Points on a hilly landscape, in no order, each with its height.
From any point a ball rolls to the lowest of the 2 points nearest to it. It stops when none of these is lower. Distance is the straight distance between rows; heights are no part of it.
zad: [ 89 178 159 104  87 106  75 201 111 156 147 153 164 142 168 103 107  69
 151 163 111 212  87  92 101 140 115 163 115 109 111  79]  h=418
Todev: [ 86 154 124  94 146  77 184  90 126 125  94  75 126 100  95 185 108 178
  92 103 102 121 152 141 150 127 147  99 122 152 151 100]  h=265
Benut: [124 104 156  80 161 136 118 124 187 189 164 131 109 129 127 149 155 205
 100 143 142 108  97 141  78 154 116 143 176 112 128 123]  h=600
tapev: [125 103  98 139 113 187 121  98 110 120 125 157  82 154  90  45 101  97
 105 118 115 139  92 102 139  92 119 153  79 106 148  87]  h=465
Bufes: [131 149 116 151 131 107 116 121 120 195  76  80  94  99  58 120 148 185
 106 112 123 153 150 137 128 152 103 172 108  66 166 137]  h=513
pif: [108 123 130 104  98 149 177 111  92  94 151  93 107  89 140 124 155 131
 171 101  98 149 134 176 121 108  52 110 162 121 127 176]  h=359
Mefod: [128 125 129 121 180 140 124 110 162 119 166 144 131 136 106 195 147 157
 174 123 173 131 135  77 120 137 180  83 160 187 134 129]  h=311
kedob: [106 108 118 108 124 114 103 139 175 136 133 116 122 122 138  73 141 123
 153 190 141 144 140 138 194 150 103 143 106 129 113 142]  h=282
varal: [151  84  96 152 166 123 121 154 165 123 106 189 140 158 189 125 134  75
 103 140 181 166 125  91 131 176 143 109 114 146  74  96]  h=663
ruzag: [ 98  78  79 132 182 120 113 113 140  98 147 132  91 149 169 122 131 121
 145 147 154 195 143 151 116 151 120  46 176 151 115 139]  h=625
damo: [114  99 117 147 163  94 123  81 155  97 109 111 126 123 122 127 133 126
 145  80 152 153 146 131  98  97 185 145 179  86 202 177]  h=458
faf: [ 95 153 158 159 127  88  83 169 118 135 138 115 116  60 112  60  91  95
 140 126 119 135 114 124 160 125 114 161 105  82 170 134]  h=483
doka: [ 83  97 140  83 111 115 141 104 119 153 150 106 101  63 136  94 105 171
 104 128 136  85 121 139 123 120  73 140 111 124 128 183]  h=659
sonu: [110 141 114  93 130 118 149 129 116  51 165 143 133 112 160 158 118 138
 135 125 146 115 112 188 146 150  95  75 117 174 144 145]  h=675
sebuf: [120 143  81 137 124 107 179  73 155 109  60 102  88 130 112 186 149 163
  94 109 141 108 174 137  97 141 132 155 129 106 126 125]  h=565
pedim: [121 111 130 146 129 139 147 141  83 110  97 115 128 124 151 155 120 115
 116 128 136 131 119  85 168 101  92 106  80 117  91 123]  h=121
pofo: [159 177 105 172  82 107 174 135 181 126  85 129 145 163  93 145 134 136
 113  76 135  72 197 120 141 125 181 170 137  81 124 112]  h=603
Bobu: [122  82 125 124 126 162 156 112 122  98  88 156 105 103 186 112 119 138
  83  89 179  84 117 174  72 115 104 100 177 107 163 186]  h=536
Seg: [119 154 119 106 100 128 117 120  92 185 163 121  91 110 100  81 121 156
  90 152  83 110 112 182  78 145  91 165 118 141 114 133]  h=221
pog: [179 190 134 106 108 166 132 123 133 153 129 163 136 151  98  93 160 151
 107 146  91 125  75 138 129  91 103 199 106 147 170 104]  h=332
sop: [143 140 158 148 103 108 110 130 131 175 159 139 115 121 109  84 116 162
 141 112  70 108 140 171 181 166 133 151 131  96 131 111]  h=548
Vif: [133 128 130  80 113  78 209  86 190 133  89 115 118 116 151 154 118 187
 117 102 150  81 144 134 119 106 181 126 176 124 149 135]  h=594
Vuzeg: [148 168 122 141 164 164 142 165 170  93 101 133 125 116 153 163 147  83
 120 115  81 140  91 114  87 174 134 117 127 151 101 123]  h=213
nipa: [129 112 158 145 140 133 124 177 144 136 148 168 157 185 152 149 120  80
 116 143 133 183 122 129 177 138 132 142 112 123  83  40]  h=549
fozi: [115 165 125 131 129 150 150 141 105  71 123  90 113 157 142 180 173 141
 114 152 128  85 123 147 135 154  61 122 149 130 108 138]  h=398
Sozep: [112  81 126 140 155 109  95 104 106  95 170 139 124 122 154 119 146 115
 188 101 164 128 142 111 177  97 190 105 187 139 160 180]  h=547
zuraf: [119 104  73 118 191 105 109 111 169  89  93 109 116 158 167  94 132 108
 133 123 132 162 163 141 105 156 188  66 170 160 129 149]  h=608
sof: [154 120 107 135 149 144 134 146 164 123 132 196 135 156 161 129 140  82
 124 142 164 115 148  83 154 193 159 113 145 182  54  69]  h=661
Leb: [146 111 145 124 126 123 178  87 131 134  68 152 124 119 137 167 130 148
 112 107 135 133 163 152 164 112  95 236 152  59 151  98]  h=454
vinet: [147 118 111  76 173  97 150  85 161 126 129 135 144 141 140 131 137 166
 140  75 153  77 126 168 116 172 188 108 151 178 142 174]  h=284
zem: [166 137 174 140 121 147  83 137 153 199 136 122 171 168  86 153 136 132
 162 115 149 155 119 113 169 124 155 138  93 107 100  74]  h=456
vupu: [122 172 108 187 123  88  97 137 107 140  93 114 123 139  56 161 105 133
 115  82 108 107 169 108 153 155 183 104 108 115 131  63]  h=334
Momu: [126 132 171 134 129 140 119 136 130 174 127 127 162 157 110 183 113 145
 136 130 175 128 148  84 163 109 167 137  85 124 105  76]  h=474
varu: [166 138 114 143 145 144 119 110 110  84 124 151 113 156 169 137 170 105
 178 130 147  92 138 117 169 151 142  85 182 197 105 137]  h=592
Pozi: [ 86 198 187 136 118  97 109 199  88 133 143 131 170 122 146 121  99 100
 120 153  96 152 100 113  92 114 128 147 140 119 148  70]  h=429
tilom: [125 116 150 132 131 120 132 108 150 155 143 164 167 150 147 178  80 163
 132 132 186 114 153  62 131  91 187 134  73 113 122 106]  h=482
vago: [101 107 126  57 136  86 142  97 166 139 140  74 132 114 115  63 135 146
 146 108  96 133 129 190 166 171  99 149 109  94 137 129]  h=431
lal: [132 105 151 173 153 150 113 101 135 151  93 132  90 134 157 110 147 120
 141 113 156  83 126 103 107 105 126 180 156  70 142 164]  h=514
nugen: [140 133 109 126 131 131 197 100 131  94  78 142 120 129 151 162 124 144
 133 114  99 105 186 153 173 141 116  64  98 147  97 108]  h=195
pupeg: [ 89 123 118 100 149  67 109 129 129 127 142  89 122 115 128  71 114 150
 130 150 120 149 150 195 205 162 113 146  88 112 141 104]  h=402
sud: [105 103 105 136 110  90 113  94 129 152 133  92  98 121 107 122 115 141
 155 135  92 141 177 102 169 151 156 121 107 107 100 114]  h=541
Zepe: [134 153 138 131 123 133  84 179 169 153 166  94 127 135  98 146 157 107
 174 149 137 141  92  73 122 163 131 121 137 138 101  93]  h=211
kose: [105 153 122 125 137 128 128 166 148 108 142 129 142 131 108 169 130 163
  71 127 128  75 120 147 116 155 129 136 127 148 127  79]  h=442
pilu: [128 134 107 159 163 113 132 132 202 142 105 104 111 191 153 116 154 136
 133 137 157 127 181 101  96 144 162 135 123  99 121 103]  h=343
povis: [ 93 145 122 137 144  71 114 140 116 123 104  65 109  93  81 140 143 162
  96 108 140 117 123 161 142 144  98 168 140  93 184 121]  h=457
Nugi: [ 95 108  96 139  96 102 131 130 114 163  83  67 130 117 101  93 112 120
 118 135 138 147 174  72 135  89 119 147  50  72 119 133]  h=253
rup: [162 117 152 120 133 142 144 149 186 153  91 135 222 142 154 154 106 100
 105 151 165 141 196 123  90 140 192  99 136 134 110 127]  h=512
dige: [109  84 123 131 144 120 157  89 130  71 112  96 138  84 145 132 136 125
 185  75  96 103 148 111 167 119 114 105 171 108 138 160]  h=200
Kete: [ 98 184 123  73  77 148 103 142 122 126 132 130 133 134 142  99 139  94
 162 184 104 143  96 100 101 104  90 138 113 151 138 175]  h=630
fegom: [113 139 120 154 126 153 124 168  93  58 120 115 118 140 161 178 120  77
 117 148 152 163  93 125  89 115  78  65 139 112 117 114]  h=641
Ped: [109 120 124 137 144 100 120  98 140 153 134 151 100 125 143 143  74 129
 147 151 114 150 163  93 176 143 163 110  94 131  93  87]  h=560
lale: [158 101 112 128 138 155 115 106 132  94  99 181 140  93 163 121 103 107
 115 141 143 105 145 167  88 147 138 102 116 146 121 200]  h=587
tezub: [136 154 121 152 143 135 115 200 178 132  99 143 168 158  93 174 151 156
  80 104 177  89 132 126 111 160 131 167 122 100 153  82]  h=462
Sete: [128 156 130 115 115 119 102 188 138 101 127 166 199 110 104 148  86 104
  92 144 146  95 130 135 170 148 169 154  95 160 163 105]  h=537
Zuser: [123 129 162 149 156 165 109 151  93 147 145 144 126 140 150 146 108 111
  91 149 118 156  95 136 100 118 102 162 103 108 106 100]  h=545
fis: [155 123 153 149 162 147 105 138 148 139 153 169 121 160 160 118 147 157
 135 154 140  82 130 126 119 158 138 150 166 135 107 111]  h=582
Keki: [148 106  96 146 106 127 140 112 131  90  85 148 140 118 134 175 111 112
 148 110 154  95 154  79 147 112 156  37 104 135 113 149]  h=115
Vap: [129 118 108 145 128 112 108 117  72  81 176 179 105 119 189  97 152  90
 202 114 167 142 135 144 168 116 141 107 192 158 145 186]  h=563
Zovu: [109  77 139  88 149 146 145  70 144 169 164 113  84  90 114 110 140 149
 168  80 117 142 103 154 108 108 134 129 175 122 137 212]  h=286
Lalat: [144 113 106 107  83 104 108 112 151 153 150 102 115 142  81  67 135 139
 153 136  59 113 135 137 192 150 160 125 112 129  98 105]  h=485
neni: [132 153 128 153 137 133 138 120  91  52 107 136 130  82 142 177 138  94
 169 101 138 127 115 124 143 120  93 162 131 131 150 177]  h=607
tarin: [132 120 122 125 134 122 146 109 188 136 125 159 172 147 145 159  98 179
  97 148 197  97 166  77  91  87 185 140 117 109 151 125]  h=492
lifo: [159  91  98 142  99 144  97 106 102 164 105 143 143 146  89  60 103 100
 116 100 120 176  94  94 154  69 154 147  43 108 109  97]  h=494
gis: [132 101 115  99  82 197 130  91 129 104 141 152  94 150 113  41 111  92
 125 138  86 117 107 144 112  98 116 162 123 126 128 128]  h=443
litun: [161  99 109 136 127 159 106  77  75 166 120 107 121 155  63 145 129 128
  98 157 101 155 130 130 109 101 132 131  75 140 110 110]  h=338
Gikis: [112 143 105 156 148 100 153  81 121 173  71  92  74 111  86 157 132 151
 105 105 131 150 172 122  91 132 108 172  87  73 136 118]  h=546
lovu: [146 111 171 150 139 143 121 110 129 125 102  87 142 144 109 136 156  89
 163 123 108 158 114 120 176 109 118 168 137  78 123 135]  h=304
Gifuz: [138 110  91 106 138 172  68 110 175 145 175 143  87 159  78  76 132 142
 115 152  98 163  96 160  96 141 135 130 116 125 144 122]  h=358
gugiv: [ 89  99 127  79 134 135 129 109 112 118 211 128  92 123 176  84 120 138
 163 148 146 132 107 181  86 150  75 102 124 158 111 189]  h=676
Duzet: [ 79  94 113 137 160 147 120 148 124  74 145 132 102 125 160 142 103 102
 112 156 136 175 123 145 107 138  96  39 140 130 128 109]  h=635
rit: [154 118 110 118 147 139 195  98 174  89  73 135 132 128 177 130 150 154
 121 108 113 114 168 153 127 137 117  52 144 146 112 139]  h=222
Kor: [139 133 102 109 166 140 103 165 108  99 189 176 118 122 200 111 173 142
 153 103 168 121 130 121  88 111 124  52 198 201 161 183]  h=317
Bez: [148 144 179 131 118 128 120  99 134 162 180 147 111 134 144 108 136 149
 150 142  94  93 114 167 148 144 132 169 151 130 110 122]  h=570
zes: [163 158 195 121 110 175 168 155 134 171 131 121 161 154 117 159 158 125
 117 165 106 148  95 138 169 102 100 173 107 142 111 109]  h=196
nele: [144 149 110 131 112 143 123 173 125  61 153 164 156 143 148 190 155  58
 173 123 141 173 109 113  79 145 151  63 193 180 125 132]  h=654
sedi: [153  97 144 151 113 132 163  87 148 184  84 133 116 131 131 119 131 141
 129 112 129 151 182 128 138  93 104 221 111  47 115 125]  h=479
vof: [174 145 175 103 107 160 144 121 168 193 122 138 148 141  85 131 151 152
 134 149 105 114 105 138 189 103 121 189 101 128 133 121]  h=264
vuz: [159 155 165 163 125 129 136 216 100 222 148 166 151 143 103  88 113 144
  80 112  96 164  97 130  96 111  93 163  98 129 110  99]  h=562
ren: [142  92 109 134 160 117 130  81 103 101 119 123 133 122 152 134 183 155
 198  87 174 131 192 105 158  96 167 115 177 142 178 187]  h=523
romi: [132 102 133  78 171  86 172  82 119  91 139 115 133 163 163 117 164 153
 159  74 158 103 139 166 145 146 142  84 159 151 136 174]  h=215
rator: [152 110 122 141  93 113  50 170 115 206 165 132 153 126  80 117  97 139
 129 135 163 128 105  65 129 115 152 129  55 108 109 109]  h=400
Reb: [144 125 106 136 100 135 102 168 135  63 129 139 175 139 108 190 126  43
 122 140 148 138 102 111 112 168 158  79 156 166  98 109]  h=650
Tok: [105  94 109 100 147 129 120 120 124 121 200 118 120 128 117 185 144 159
 180 151 152 144 135 115 138 139 136  49 159 191 112 139]  h=285
Movu: [103 132 155 118 101  95  95 135  74 124 192 136 147 112 136 133  63 100
 133 187 129 163 108 120 154 100 136 104 125 154 146 102]  h=511
sedu: [136 125 161 116 127 158 111 120 117 156 174 113 135 126 100 168 118 121
 146 146 103 148  83  85 103  95 130 111 125 138 118 156]  h=152
kabuf: [ 95 116 140 124 142 106 177 106 200 157 127  88 115 161 160  94 122 164
 117 145 117 132 162 121 106 111 154 135 151  79 119 134]  h=387
tak: [ 99  85 153 147 110 184 159 111 105 102  98 157  61 113 180 110 108 125
  89 107 148  90 133 158  82 125  87 136 165 104 122 151]  h=529
Burip: [102 157 137  66  70 165 150 122 134 123 162 130 122  95 152  87 114 135
 165 167 100 136 100 127 114  83  71 112 127 151 148 197]  h=640
sar: [132 113 119 136 152 138 149 120 156  85  88 158 141 137 187 123 140 139
 148 163 167  99 167 125 193 136 132 131 118 135 136 136]  h=149
Bira: [102 163 165 130 124 124 135 128  89  99 131 112 125  68 126 162 143 114
 153 115 137 124  92 110 130  97  71 188 124 113 163 186]  h=611
gel: [ 94 100  92 155 166 130 112 116 135 141 142 175  82 114 160 124  63 123
 116 152 125 125 153  90 117 153 145 120  86 117  87 113]  h=568
leti: [126 109 107  90 118 170 112  94 164 113 170 146  90 152 104  48 127 126
 132 135 103 120  74 169  96 111 118 152 143 121 154 156]  h=414
pefa: [109  84 130  53 167  82 165  79 132 119 153  78 134 147 152  82 166 143
 185  98 146 132 134 175 155 160  96 120 127 114 127 177]  h=319
zukal: [120  85 106  87 158 119 170  95 130 114  86 122  92 116 181  94 147 151
 101  47 169 101 134 175  70 116 110  71 186 121 170 195]  h=550
razab: [112 163 111 100 117 139 144 177 122  61 138 102 152 157 128 168 141 135
  96 140 131  67 122 169 152 163 117 112 158 171 103  82]  h=422
Tobo: [173 111  88 129 130 123 115 129  91  77 127 167 138 123 172 110 179  91
 178  97 152 127 167 163 172 134 169  75 174 205 141 187]  h=578
fetag: [139 112  92 142 130 140 141 129 120  62  96 176 125 142 184 115 149  97
 124 171 170 107 160 157 169 162  95 110 112 147 107 133]  h=199
sim: [126 109  90 144 162 109 113 104 180 114 102 134 144 120 140 131  99 123
 110 123 120 136 162 116  53 147 188  87 142 132 147 150]  h=588
dubiz: [140 126 101  87 174 134 130  94 178 122 143 147 154 134 107 168 137 169
 140 105 172  97 167 142 101 150 208  95 166 205 156 164]  h=329
Lipan: [116 161 157 162 129 147 127 209 107 190 125 135 129 131 138 100 114 106
  73 129 120 158  91 136  90 121  91 190 111 100 117 108]  h=554
Ves: [178 136 152 159 126 153  88 120 115 200 119 115 142 158  59 139 136 142
 115 121 103 152 106 123 113 121 142 152  79  97 120 109]  h=415
sav: [148 186 136 123 123 159 144 146 137 104 134 149 122 136 149 162 155 132
 180 142 143  50 120  98 151 163 130 113 158 193  83 130]  h=597
bik: [152  97 158 167 146 151 117  81 131 172  89 143 121 160 160  84 147 117
 156 118 166 119 155 110 117 100 136 201 109  51 114 147]  h=500
gamuf: [125 185 126 171 153 137 124 175 128 150 108 101  98 120 127 168 144 109
 124  98  88 147  92 104 111 144 121 138  95 137  89  82]  h=188
Paze: [140 112 145 116 193 152 112 159 141  92 174 151 133 133 184 123 159 145
 139 134 167 144 115  91 102 105 133  67 199 175 146 157]  h=301
Repum: [105  92 136 108 152 139 131  85 143 140 170  98  99 122 111 140 141 159
 155 147 109 145 121 128 120 116 136  93 150 146 122 176]  h=224
gab: [129  80 112 139 170 106 138  69 121  88 115 110 143 113 140 146 156 132
 182  71 161 144 174 126 125 110 155 180 208  89 187 180]  h=491
Gof: [136 119 126  95  86 150 160 131 120 179  88 101 111 118  86 127 150 160
  66 155 109 103 109 139 133  88  83 177 127 113 127 145]  h=424
Divi: [121 179 139 136 100 131  60 168 137 160 175 148 118 140 160  93 116  69
 167 156 124 188  77 119 109 161 114 161 120 108 113 118]  h=407
Gede: [150 159 145 116 111  97 125 134 126 166 114 102 134  91  56  65 133 151
  97 134  83 148  80 168 127 107 113 151 153 137 185 119]  h=350
lig: [ 96 155 128 127 119 107 106 133  56 142 170  97 100  99 113 122 117 150
 103 160 104 103 114 136  83 137  94 140 121 159 115 129]  h=177
mopa: [122 104 124 157 137 163 146 112 128 129  88 147  73 130 164 148 145 136
  79 124 162  58 122 120  83 125  96 178 160  85 103 167]  h=524
Fulob: [136 161 168 110 122 137 112 170 140 146 175 101 143 117 115 177 138 102
 174 131 117 171  68  60 107 117 128 117 113 162 102 106]  h=186
Madom: [138 138 128 150 133 152 143 133  83 110 118 143 130 105 110 232 110 144
  86 118 122  80 107  78  84 117 119 107 122 157 119 124]  h=116
fasu: [141  89 150 117 108 132  91  83  77 119 163 132 150 123 102 107 106 108
 129 167 118 158 138 171 170 108 127 167 100 118 144 134]  h=441
siker: [105 114 121  89 110  54 164  87 159 163 132 117 104 125 142 152  84 195
  98  87 136  60 114 128 116 119 172 127 152  94 143 135]  h=605
dufo: [124 111 107 147 128 136 130 143 131 102 102 130 141 123 136 199 109 121
 111 126 157 107 111  62 134 113 133  76  87 146 105 124]  h=90
fogib: [109 170 134 132 119 139 181 136  87  57  99  89  96 116 158 164 158 116
 140 109  81 125 125 171 121 137  58 105 157 133 113 134]  h=381
Bos: [110 140 162 112 140  67 140 139  92 152 108  69 119  85  64 131 142 169
 100 129 110 129 101 182 143 124  97 159 144 137 173 103]  h=416
Mev: [150 121 109 132 131 142 142 106 116  69  99 152 146  67 125 177 133 103
 129 104 126 125 131 170 123 152 117 134 124 147 163 209]  h=598
bolo: [126 128 131 137 141 146  84 182 172 173 143  89 127 169  96 126 172 143
 112 129 134 148 105  85  99 158 114 127 108  75 104  95]  h=259
Mufil: [140 147  82 129 109  93 124 132  95 145 122 107 128 108  34  61 129 161
 125 149  71 112  99 103 138 104 155  96 115 175 131  89]  h=347
Daf: [ 99 126  97 166 153 120  94 166 178 155 121  85 100 169 120 120 147 150
 109 133 148 114 158 104  85 152 123 131 125  65 114 111]  h=307
sunif: [114 123 151  79  78 126 143 118 115 135 162 118 129  66 126  93 118 155
 141 148 108  95 114 129 165  92  78 156 112 137 145 179]  h=649
kat: [140 172 157 138  92 150 117 143 125 127 145 120 104 145 153 137 168 103
 203 152 124  76 113  81 130 123 117 138 182 147  93 168]  h=602
nodo: [111 140 121 149 129 117 140 179  81 143 131 143 150 146 178 139 111  78
  96 161 139 199 108 111 173 146  91 133  80 157  64  65]  h=556
rodoz: [ 85 132 121  55 103 142 134  89  97 131 191 108 100 154 147  76 127 112
 145 133 103 147  92 212  68 161  89 134 120 157 113 176]  h=684
baful: [151 128 106 131 176 138 124 180 185  93  99 135 148  83 142 159 126  74
 127 115 121 159  81  87  74 162 150  99 119 161 106 153]  h=226
gupas: [121 103 129 115  87 111  79  87  46 127 179 132 131  96  82  97  90  97
 145 175 127 165 132 140 154  93 136 131 105 161 151 150]  h=484
Navuv: [136 146 133 118 120 130 122 130 136 117 172 196 125 133 169 173 143  89
 168 160 164 157 120  71 140 172 128 118 141 192  77  83]  h=660
zef: [126 147 134 131 103 102  78 137 136 180 146  93 149 137  65 116 122 189
 136 145 151 131 173 139 170 163 139 122  99 103 169 104]  h=658
nena: [127 109 147 139 134 138 160  97  97 142 102 132 122 144 126 167 123 155
  86 135 110 126 155 166 163 121 121 172 128 103 132  96]  h=423
milip: [151 136 155 157 158 143 120 173 125 110 143 181 147 137 163 154  96 100
 102 119 122 146  98 120 119 142 146 170  92 131 112  76]  h=538
Korod: [135 170 110 185 111  87  81 154  77 154 160  99  96 119  66 143 128 133
 132 121  96  91 133 104 127 162 144 109 126 135 115  80]  h=363
risa: [125 141 151 162 119 151  96 144 143 130 144 132  97 152 180  77 140  44
 183 163 123 161  93 115 121 141 107 156 145 112  88 142]  h=393
Sinu: [106  84  84 139 150 145 108 112 144  97 110 171 120 110 175 102  73 106
  91 128 134 119 159 132  72 148 170 100 106 126 126 152]  h=577
tuz: [119 134 109 113 122  84 154  79 151  86 106  97 153 111  89 173  97 140
 128  76 103 109 163 148 142 146 195  94 135 146 158 138]  h=212
fela: [139 125  74  95  87 126 139  99 118 116 133 118 108 145  80  66 136 143
 111 131  51 116 111 124 188 111 136 117 103 164 112  80]  h=417
Gidi: [129 149 139 166 137 140 153 121  84 124  66  92 107 116 138 182 150  95
 122  89  92 121 113 106 142 122  93 159  89 110  85 129]  h=157
tida: [136 164 100 126  98  96 136 114  84 143 125 114 112  97  44  45 133 154
 115 120  71 111  83 149  91 120 131 123 127 165 171 114]  h=287
rem: [118 113  99 135 119 115 160  79 133  67  83 118 138  89 125 153 101 117
 167  81 100 112 175  93 149 123 154  65 136 120 139 156]  h=150
Niral: [161 101 143 138 131 149 131 128 152 118  96 167 196 135 140 164  93  83
 128 144 127 141 153 152 137 153 189  93 117 143 107 127]  h=522
vados: [138 108 119 116 129 141  80 112 134 178 194 124  84 149  98 104 137 166
 105 136  92 123 115 176  67 189 117 141 135 126 103 110]  h=283
ruk: [170 166 133 177 121 117 149  91 179 154  88 127 136 164  98 157 126 138
 145  81 125 103 165 111 137 125 209 147 148  82 137  97]  h=613
gote: [140 139 104 152 132 134 108 175 109  46 101 122 159 151 139 196 129  56
 106 137 152 169  83 125  95 145 118 104 124 135 103 103]  h=646
bege: [135 108 188  91 142 152 122 146 162 148 186 145 134 148 150 136 148 179
 101 160 128  89 105 116  86 137 125 142 194 126 108 109]  h=590
giz: [159 140  90 119  98 102 209  97 197 115  75 102 121 140 121 168 136 165
  81 131 156 110 160 160  73 124 178 148 168 115 140 130]  h=580
sira: [ 79 190 175 135  82  92 104 157  58 147 121 126 151 110 133  74  91  87
 137 158  82 138 112 145  93  96 131 168 132 115 178 134]  h=444
vemi: [126 162 132 124 121 131 125 153 115 108 156 182 136 135 180 195 148  89
 185 140 156 187 101  79 102 137 102  74 144 174  97 116]  h=657
pid: [134 141 128 127  99 120  97 152 152  99 100 137 199 132  94 141 107 103
 108 138 156  79 174 183 176 157 182 154 116 123 160 121]  h=561
zep: [ 73 116 133 135 174 148 142 111 110  95 118  97  93  92 141 137  90 122
 102 120 103 166 123 148 115 119  94  85 128 120 144 130]  h=643
Molu: [116 127 132 134 167  79 137  93 181 130 121  83  93 139 157  84 121 149
 131  96 136 138 148 123  85 103 185 120 196  93 176 151]  h=426
duk: [147 127  97 117 134 126 133 130 100  87 163 166 115 129 191 111 163 133
 142  81 148  86 124 188  77 113  97  40 170 170 132 186]  h=339
Rad: [138 110 173 129 167 153 147 148 156 107 146 149 136 132 198 117 132 138
 135 138 126 125 101 126 134  98 113  56 187 133 134 133]  h=281
voz: [112 165 140 145 142 107 133 147  72 125 123 105 127  84 102 191 120 149
  93 141 145  92 113  92  92 116 110 133 110 174 147 135]  h=138
vibig: [102 127 131 120 121 122 168 141 111  79 179 119  97 111 163 119 158 127
 173  86 138 118 118 188 107  80  71  33 171 131 148 173]  h=361
nidor: [146  93 116 125  96 123  96  94 136 142 136 132 143 141  71  50 110 136
 124 142 111 154 166 166 163 116 134 168  98  60 155 119]  h=527
mizug: [ 92  85 111 139  93 106 126 139  89 135  96  84 133 119 122 112  98  92
  99 140 128 138 141  61 179  93 110 113  84  92 102 119]  h=179
deni: [111 186 149 114  73 129  98 151 104 129 138 105 151 107 130 114 143  93
 170 174 141 124  97 101 131 100  78 178  93 125 163 179]  h=621
dokul: [103 127 166 143 170 143 157 105 104 151 104  92 101  77 121 122  88 108
 127 113  66 187 121 123 141 115 123 115 108 106 124 124]  h=652
Fik: [149 119 128 108  82 181 167 155 119 137 124 128 150 185 133 120 152 123
  96 183 105 136 122 127 173  92  79 148  93 149  96 120]  h=100
zudun: [ 78 114 123  79 142 112 143 114  99  98 169 106 106  98 164 121 118 170
 130 140 160 114 126 169 137 138  58 100  94 159 130 172]  h=667
Duzug: [168 113 126 118 148 132 130 141 198 151  98 170 194 142 180 116 117 136
  72 147 197 118 185 108  63 121 190 151 130 125 149 140]  h=503
depim: [183 129  93 158 105 151 118 109 122 205  96 150 134 160  65  90 116 161
 106  87 112 160 126 115 125  93 144 158  51  85 141 108]  h=467
vef: [140 151 130 150  98 107 140 140 147  90  87 144 173 130  96 138 124 127
 121  95 130  66 163 144 200 137 157 191 121 100 156 107]  h=586
vate: [122  79 157 120 116 138 131  73 112 122 126  96 126 121 104 139 132 122
 126 121 109 138 140 152 156 111 107 164 158  82 143 145]  h=373
renu: [101 145 132 135 115  93  93 184 107  83 156 155 156 107 138 147  75  90
  95 159 154 132 113  86 160 124 144 118 124 154 145  69]  h=525
duve: [130 116 144 133 156 143 181 140 185  91  88 130 147 152 180 135 131 143
 119 113 109 112 126 129 145 106 131  31 177 136 135 119]  h=254
fem: [169 156 109 126  95 157 145 177 130 189  85 150 127 129  74  93 161 162
  70 131 121 118  83 130 118  91  89 188  92 123 153 128]  h=378
budu: [115 165 153 169 114  86 106 168  59 136 123 114 131  78  98  39  91 108
 126 148  97 149 118 160 121 126 111 169 127 114 155 108]  h=463
kef: [122  84 149  87 117 156 183  89  96 128 178 131 112  77 135 104 149 123
 196  72  99 158 124 182 128  95  87 112 175 123 153 189]  h=331
mil: [168 127 113 141  79 120  99 130 112 159 107 112 159 139  46  55 142 186
 113 115 123 156 160 133 179 148 147 138 101  82 186 118]  h=606
gisu: [105 169 128 156 152 104 154 118 102 146  88  97 134 126  62 179 116 158
 105 106 103 104 166 112 151 125 168 116 119 150 131  65]  h=303
Lar: [155  99 145 148 148 137 109 144 131 105 113 191 194 136 163 163  74  87
 110 107 136 154 105 123 139 133 196 133  80 128 109  90]  h=532
lofik: [153 145 151 167 143 144 110 223 137 162 123 162 156 169  95 171 138 146
  83  78 150 118 127 112 121 150 131 162 109 106 114  47]  h=475
fugol: [135 155 136 110  98 134 120 179 102 193 172 163 152 118  94  73 114 134
  97 171  84 146 115 103  76 107 118 155 106 152 115  80]  h=573
sedep: [123 138 154 142  96 156 118 139 106 106 126  91 118 141 145 106 135  61
 142 160  94 169 106 136 136 113  86 138 145  89 111 138]  h=367
viti: [156 111 111 128 120 169 138 143  91 180 102 134 158 184  86 120 140 120
  79 166 116 157 118 129 136  83  97 162  58 154  85  97]  h=225
vodav: [124 124 137 122 124 126 127 116 156 122 105 107 122 121 143 134 146 136
 181 167 157 112 160 109 204 142 110 159 104 126 123 142]  h=208
Forok: [147 152 130 165  78 101  58 190  82 182 176 135 119 126  76 113 111 123
 129 140 130 115 126  68 124 169 132 117 109 118  95  76]  h=382

Call two points neighbours if one is among the 2 nearest of the other. Go from one point of each pair to the other, from neighbour to neighbour, staying as low as possible. Name the highest point that can't be avoided.
tida / romi => sud
Repum / romi => dubiz
sar / Repum => vago

For each start below, name the point where the ball stops.
Vap => sedu
sunif => Sinu
giz => tida
lifo => dufo
bege => tida
Forok => dufo
faf => lovu
Bobu => lovu
